Each scene shows the same named points in several views. A view is turned or mirrored, shifted and resized as a whole, has a little noise and may leave points out.

Scene 1
View 1
Q304: [-14  -9 -12  14 -10  -9  -3  -6 -14   1  23 -15   2]
Q815: [ -5   0 -16 -15 -13  -3  -9 -16  -7  13  22  -3  11]
Q860: [  5  -9   1   2 -28  -5 -15  -9 -25  16  23 -24   7]
Q874: [ -5   0  -2  -9 -19   6 -16  -4  -8  19   3 -12  22]
Q340: [ 17  -5  -2 -22 -34   2 -24 -21 -20  28  26 -17  12]
Q524: [-16  13  -7 -20 -12  15 -13   1   9  22 -15   1  38]
Q690: [ -5  -2 -21 -15 -10  -7  -7 -20 -10  10  32  -2   5]
Q354: [ -9   0 -11  -7 -14   2  -9  -5  -7  13  11  -8  15]
Q918: [ -3  -4  -9  -4 -19  -1 -11 -10 -12  16  19 -11  10]
Q347: [-17  -7 -14  10  -7  -9  -2  -6 -11   2  22 -11   3]
Q888: [ -5   5  14  -7 -29  17 -26   7  -7  30 -17 -18  37]
Q802: [-12  -7  -9   6 -14  -3  -8  -6 -13   7  16 -14   8]
View 2
Q354: [ -8   0  -5  -2  -6  16  -7   7   9   7  -6 -10  -3]
Q304: [  7  -3   2  -3 -20   9 -21  -5   8   4   0 -11 -12]
Q815: [  0  -3  -8  -1  -5  14   1  10   6   3  -4 -10  -7]
Q874: [-17   5  -4   2  -3  19  -9   8   7   8  -8  -6   9]
Q347: [ -2   0  -5  -5 -15  13 -14   3  11   7  -5 -12 -11]
Q888: [-38  17  -3   5   2  26 -15   8  10  17 -12   0  30]
Q860: [  0   4   9   8  -9  17 -16  -7  -1  -3   6  -1  11]
Q524: [-34   9 -18  -7   1  23   0  22  15  21 -21 -13   6]
Q802: [  3   0   5   3 -13  13 -16  -5   3   0   3  -5  -2]
Q690: [ 10  -5  -4  -1  -6  11   6  10   3  -3   1 -11 -15]
View 3
Q354: [ 9  7 -2 -3 -9 -2  0 -1 -4 -1 -7  4  5]
Q888: [  4  19  -6 -11 -17  -6 -11  14  -6   7 -23  11   4]
Q524: [ 16  19   6  -7 -15  -4   5   7  -4   4 -23   5   9]
Q347: [ 3 -4 -1  4 -7 -5 -1 -9 -2 -1  1  3  9]
Q918: [ 6  4 -6 -4 -6  1 -3  0 -4 -4 -4  3  3]
Q340: [  8   9 -15 -14  -5  10  -7   6  -8  -8  -4   4 -11]
Q860: [ -1   2 -14  -6  -7   0 -11   1  -6  -3   0   6  -3]
Q690: [13  0 -3 -3 -5  5  6 -5 -2 -9  0 -1  0]
Q874: [  7  10  -5  -6 -11  -2  -4   4  -4   1 -12   6   4]
Q304: [ 1 -4 -4  4 -7 -4 -3 -7 -3 -2  2  3  8]
Q815: [12  4 -3 -4 -7  3  4 -2 -3 -5 -5  0  2]
View 4
Q815: [ 2  3 11  2 10 18  3 18 12 -2  4 14 -1]
Q888: [ -9  -1  -3  -7  13  19 -20  15  -4   6  24  -3   5]
Q340: [10  8 -1 -2 16 25  7 16 14 13 10  2  5]
Q347: [ 3 -1 22  0  4  2  1 12 10 -2  1 13 -8]
Q354: [-3  0  6  0 10 21 -4 18  7 -2 10 12  1]
Q802: [ 3  1 17 -2  6  6  0 12  8  2  5  9 -5]
Q860: [11  7  6 -6 11  9  4  8 11 20 10 -6 -1]
Q874: [-2  0  7 -2 10 17 -7 15  5  2 13  7  1]
Q524: [-14  -4   4   1  11  26 -17  22  -1 -10  17  14   4]
Q304: [ 5  0 21 -2  5  2  4 12 11  3  2 10 -7]
Q918: [ 4  3 10  0 10 13  2 15 10  4  7  7 -2]

In a view up to two points have been moved. Name them for each view, in the order of its rows, or write none.
view 1 | none
view 2 | Q347, Q802
view 3 | none
view 4 | Q354, Q860
